A landscape with many valleys, sampled at points; each row gives a point and its height.
From any point a ball rolls to the lowest of the 2 points nearest to it. It stops when none of these is lower. Distance is the straight distance between rows; heights are no part of it.
<738>: [143 148 146 116 101 148 107 110 152 186 113 121 145 137 144 127 103 143
 150 165  86 145 127]  height 14.9
<79>: [ 55 113  81 106 123  42 102 154 116 107 161 146 121  13  43  92  64 110
  58 127 141 197 100]  height 19.7
<822>: [150 144 130 182 117  94 139  84 139 153 123 129 136 164 112 131 138 103
  94 144 131 109  98]  height 33.3
<661>: [135 164 112 114 114 170 144 121 127 151  99 132 121 168 144 176 142 109
 109 145 139  99 169]  height 41.7
<570>: [ 91 126 127 130  96 103  80  80 174 110 137 126 141  93  93 164  44 121
 121 168 129 149 141]  height 25.8
<679>: [103 122 156 132 132 110 143 119 136 106 108 129 133 139 177 132 140 145
  99 157 142 128 119]  height 31.1
<37>: [124 142 133 137 137 140 125  87 185 110 143 153 109 172 116 165  91 111
 135 143 120 121  81]  height 25.9
<770>: [149 121 169 117 114 135  65  86 108 144 126 140 145 151 159 132 128 130
 181 108 128 165 107]  height 44.6
<221>: [136 158 104  91 156 187 161 145 109 138 132 117 149 186 151 123 201 167
 163 113 144 144 157]  height 58.0
<181>: [120 110 130 154 114  88 106 127 141 111 133 146 153  82  85 195 128 137
  88 170 164 140 133]  height 25.7
<139>: [129 125 168  94 156 122 145 108 120 126 142 129 169 142 166 129 169 164
 146 140 133 131 155]  height 38.0
<158>: [167 102 129 147 143 181 110 148 112 141 129  87 132 117 134 155 116 133
 116 133 144  89 121]  height 35.2
<513>: [ 92 119  91 110  93  89 124 145  99  93 149 146  96  46  63  87 134 128
 121  83  89 115 133]  height 22.5
<334>: [201 118 103 106 140 201 144  72 123 157 111 143 131 186 174 110 172  84
 130 134 154 121 151]  height 65.6
<1057>: [221 144 136  70 137 182 145 129 111 140 133 102 160 148 215 124 179 105
 124 123 138 144 111]  height 66.7
<976>: [130 142 129 102 113 159  91  84 144 123  87 131  89 156 165 139 147 161
 131 142 129 125  96]  height 20.1
<803>: [114 115 178 138  97 135 118 136 124 167  97 147 103 189 129 150  96 145
 143 116 116 145 120]  height 48.6
<13>: [120 141 136 159 109 118  75 118 130 129 159 137 151 100  63 121 108 154
 136 109 132 121 113]  height 31.6
<854>: [138 118 139 137 152 133 158 166  89 164  97  89 149 183 158 104 147 128
 126 140 133 106 165]  height 50.4
<389>: [115 144 135 157 109  97 119  78 171 134 139 165 127 150 122 164  96 132
  88 122 111 147  98]  height 29.4
<14>: [ 49  89 144 122 131  48  88 146 136  75 104 201 120  59  66 165  60 115
  77 133 176 182 103]  height 14.8
<96>: [ 71 104  91 125 128  44 125 160 140 129 158 129 135  42  70 105 111 131
 110 150 131 190 118]  height 17.9
<459>: [138 146 108 122 139  87 146 191  74  94 171  89 119  47  64  96 126 135
 133  91 105  82 161]  height 22.7
<540>: [161 162 171 133 107 168  93 123  98 192 114 154 149 147 163 153 151 137
 158  87 113 134 120]  height 47.0
<522>: [171 156 152 121 141 110 168 144 117 139 133 132 129 108 108 143 139 133
  95 130  89  61 141]  height 46.0
<342>: [109 148 127 131 168 127 143 149 115 111 155 100 126 158 154 114 112 106
 136 118  92  99 100]  height 20.2
<12>: [ 87 104 161 151 101  88 139 138 113  86 106 135 122 116 146 138  98 138
 101 118 150 112 136]  height 24.9
<798>: [221 148 113  80 157 195 165 139  75 149 136  85 157 132 195  89 195 130
 123  98 115 120 148]  height 67.3
<890>: [108 114 117 159 158  98 162 152 138  86 186  99 149  96 111 104 145 109
 127 134 114 160 151]  height 43.2
<743>: [111 140 150 128 119  89  98  96 144 164 119 129 136 115 105 105  88 116
 157 171 101 132 134]  height 6.5
<86>: [ 58 141 140 143  99  67  78 112 145  88 107 148 101  91  90 140  58 156
 102 110 148 169  76]  height 13.4
<817>: [113 148 112 136 120 145  81 129 165 132 132 168 109 111 172 173 143 118
 157 109 130 151  94]  height 43.4
<761>: [111 103 124 152 178  81 183 119 105  64 177  94 139  93 134  85 163 154
 118 112 124 134 160]  height 44.8
<815>: [165 124 118 166 129 137 113 140 141 125 147 109 124 123 142 170 117  97
 117 152 110 128 108]  height 30.2
<682>: [ 77 116 134 162 105  59 147 107 160 121 139 153 128 130 107 153  77 124
  57 149 117 151  96]  height 31.8
<78>: [117 148 110 105 118 137 107 131 138 122 149 187 129 118 178 141 149 134
 155  97  91  99 122]  height 39.5
<985>: [113 145 110 145  98 136  78  91 121 126  99 129 103 136  90 169  73 102
 132 125 129  95 143]  height 20.7
<929>: [122 144  70 114 100 132 152 153 143 147 115 136 128 119 122 162 161 129
 148 141 144  85 157]  height 38.3
<19>: [114 111 135  83 127 102 108 112 150  94 142 151 110 115 105 159 108 160
 132 168 114 127  90]  height 22.6
<728>: [107 155  90 105 159 101 134 146 134  90 122 146 111  97 138 140 159 128
 172 139 143  76 138]  height 33.8
<612>: [139 162 120  93 153 152 130 105 127 136 160 112 137 181 151 144 111 121
 157 147  71 124 102]  height 4.1
<787>: [ 77 120 134 112 111  96  90 139 127 107 124 140 136  53  76 144  52 114
 110 146 131 137 170]  height 27.5
<231>: [ 20 143 121 147 119  82  48 115 165  95  78 160 111  69  77 154  43 143
 114 122 177 207  89]  height 11.3
<469>: [ 88 137 104 165  85 104 137 134 169 149 122 135 124 108 112 113 128 110
 110 139 114 155 139]  height 18.3
<1038>: [156 119 120 156  89 167 165 167 159 148 133 106 102 142 134  79 164 154
 148 116 137 123 145]  height 53.0
<971>: [137 118 150 116 140 116 117 103  90 136 150 114 152 133 147 135 138 115
 173 131 118 133 156]  height 42.0
<587>: [178 112 150 125 135 139 144  97 100 105 129 126 114 153 141 109 174 150
 122 102 131  83 116]  height 64.4
<332>: [109 129 136 161 154  82 113 130 131  95 144 163 105  90  81 151 115 105
 123 130 140 113  82]  height 38.9
<9>: [149 132 137 112 140 158  95  95 180 194  86 139 131 156 178 179 100 125
 148 155 102 168 105]  height 22.9
<580>: [122 111  94 135 150 122 145 127 115 144 130 126 137 145 117  89 209 136
 160 110 136 123 158]  height 60.4
<533>: [120 104 137 132 175 110 134 160 140 117 124  75 150 100 111  84 104 170
 155 156 157  83 116]  height 44.0
<24>: [148 118 128 179  95 124 158 152 126 138 158 102 133 121 110 105 148 148
 100  97 124 106 123]  height 51.6
<396>: [142 106  98 120 174 134 121 166 125 117 158  54 166 100 137  62 118 175
 154 113 133  78 134]  height 42.1
<63>: [105 120 116 163 131  99  89 148 153 134 116 126 123 123 126 184  79  98
 130 157 143 156 104]  height 22.4
<268>: [170 139 146  93 142 204 169 138 129 151 110 133 117 215 130 130 176 148
 142 150 147 158 127]  height 56.4
<725>: [147 142 153 166 155  91 123  99 147 147 147 146 122 120  64 143 126 106
 124 143 113  89  88]  height 36.5
<68>: [142  87 141 131 170 106 134 162  92 120 111  89 138 153 124 112 124 134
 149 140 167  81 137]  height 46.7
<887>: [101 120 129 144 115  61 107 139 148 151 118 132 129  58 112 107 125 111
 122 170  98 162 134]  height 13.5
<689>: [126 150 156 158 123 150 110 137 136 159 103 156 127 144 186 170 166 106
 151 108 150 138 118]  height 46.8
<942>: [114 103 115 132  84 154 111 112  93 126 124 102 117 148 118 148  71 126
 106 129 102 109 148]  height 24.8
<848>: [210 108 173 142 168 154 201 189 111 133 142 102 131 126 148  96 176 133
 127  82  98 104 147]  height 49.7
<77>: [184  86 114 130 115 169 134  76 121 121 139 106 146 157 169 117 143 105
 133 155 162 117 153]  height 66.3
<944>: [161 120  96  90 148 185 140 141  87 142 145  97 148 123 183 112 164 128
 153 105 112  99 164]  height 67.9
<833>: [108 171 130 105 140 164 129 121 117 142 101 134 111 158 162 149 178 173
 136 131 104 129  83]  height 27.2
<657>: [108 138 109 147  80 132  74  63 166 115 108 106 117 133 113 160  44 109
 141 138 155 141 145]  height 23.7
<254>: [106 146 134  88 148 152 126 133 107 161 107 164  98 158 180 117 172 140
 159 114  84 103 120]  height 33.9
<566>: [153 137 154 123  88 164 148 135 137 183 104 149 124 207 174 116 131 113
 145 130 117 152 141]  height 46.4
<100>: [125  98 169 155  92 138 136 143 120 148 128 142 117 133 121 121 139 160
 119  82  97 117 124]  height 50.3
<97>: [180 174 134 118 126 173 175 156 130 138 134 123 126 156 120 150 160 105
 118 129 126  87 159]  height 43.9
<296>: [157 146 118 115 154  96 172 162  87 104 142  93 128  89 118  93 163 130
 164 108  99 103 148]  height 25.6
<512>: [ 76 132 142 155 168 122 142 132 128 116 144 112 119 189 136 126 133 114
 155 141 107 159 103]  height 29.3
<504>: [ 72  93 110 162  83  71 112 133 104 104 103 141 123 114  96 147  92 135
 108 105 175 131 139]  height 20.3
<333>: [135 193 161 120 152 196 168 157 146 156 115 124 116 192 180 114 172  88
 157 131 132 158 171]  height 41.9
<561>: [188 104 131 111 159 203 152  80  91 122 108 132 113 171 165  88 187 125
 115 115 134  86 143]  height 65.0
<69>: [ 90  93 114 142 123  58  84 152 141 106 125 183 138  45  84 165 101 113
  89 129 195 143 115]  height 19.3
<387>: [192 132 124 130 113 208 205 151 135 130 126 115 104 154 122  68 209 142
 141  94 128 120 167]  height 53.9
<1048>: [160 123 137 128 119 133 176 139 106 120  99 134 119 180 181 104 193 153
 124  98 153 108 121]  height 63.3
<203>: [126  99 110 139 103  86  85 119 101 131  92 129 127 116 119 159 101 103
 144 151 180 142 127]  height 12.6
<930>: [115 107 130 128  89 100 108 123 129 129 125 123 144  59  98 145 102 149
 100 160 152 102 173]  height 29.7
<620>: [ 89 120 103 120 134  72 140 171  60  98 167 119 122  32  37 100 113 121
  94  96 106 124 144]  height 21.4
<823>: [123 132 142 133 136 147  85  59 209 155  48 159 104 160 157 189  55 101
 141 158  96 159  95]  height 27.7
<797>: [114  93 118 151 107 106 108 135 147  97 177 117 134  98  67 102  83 156
 100 117 125  98 130]  height 29.8
<824>: [113 105 147 105  99  84  77 105 128  72 128 149 106 100 105 167  65 129
 126 131 120 178  84]  height 16.9
<891>: [108 164 158 156 159 178 147 173 160 139 128 118 127 196 174 134 139 127
 154 141 125 160 129]  height 37.4
<310>: [117 100 115 165  92 117  99 101  88 111 154 102 133  94  96 108  77  98
  87 118 128 102 142]  height 27.8
<354>: [133 100  70 124 137 143 104 168 137 111 144  90 147 118 143 126 102 137
 136 115 153  85 116]  height 39.2
<356>: [150 158 159 106 133 207 148 118 161 181 101 150 131 201 205 131 137  84
 144 131 125 180 147]  height 44.3
<795>: [101 148 120 159 111  96 129  97 158 147 116 132 122 134 158 158 133  97
 134 172 104 185 152]  height 24.4
<821>: [ 24 116 132 112 124  50  58 123 139  84  98 180 117  62  60 132  41 118
  71 113 188 242  99]  height 12.8
<103>: [237 138 125  61 143 224 164  98 125 155 116 136 136 186 193  73 171 106
 119 139 149 135 135]  height 66.1
<44>: [189 141 163 137 179 155 190 148 114 133 177  92 155 114 121 123 151 134
 106 118  89  94 119]  height 47.9
<1005>: [192 146 135 131  90 211 169 105 123 144 118 137 121 196 158  60 196 126
 133  76 152 136 143]  height 54.6
<721>: [ 68 100  88 114 126  53 123 177  85 119 168 120 135  26  28  67  80 130
  73  90 128 157  98]  height 20.5
<790>: [124 139 101  97 158 164 145  96 102 142 130 110 126 192 136  91 183 126
 166 127 114 143 150]  height 59.3
<276>: [173 131 145  82 112 197 113  86 122 152  83 140 112 155 140 154 151 180
 146 158 116 139 129]  height 12.3
<724>: [115 113 145 104 137 148 144 129 182 118 160 158 124 143 125 142  99 148
 127 147  87 124 112]  height 20.0
<756>: [ 98 129  95 141 133 104 150 163 108 129 122 108 132 153 156  99 181 151
 141  86 137 108 109]  height 61.7
<52>: [198 121 107  90 140 236 202 157 149 151 123 134 136 190 139 112 193 130
 144 139 145 132 166]  height 55.0
<933>: [122 121 129 160 171  75 152 138 120  78 158 104 131 107  91 111 113 102
 118 138 146 104 115]  height 41.1
<140>: [123 151 122 103 136  92 137 146 101  91 144 107 144  94 139 110 126 125
 149 120 126  65 160]  height 29.2

Where does a ball stop that starts at each point below?
<68>: <203>
<790>: <612>
<689>: <276>
<933>: <724>
<1057>: <612>
<540>: <203>
<944>: <612>
<1005>: <612>
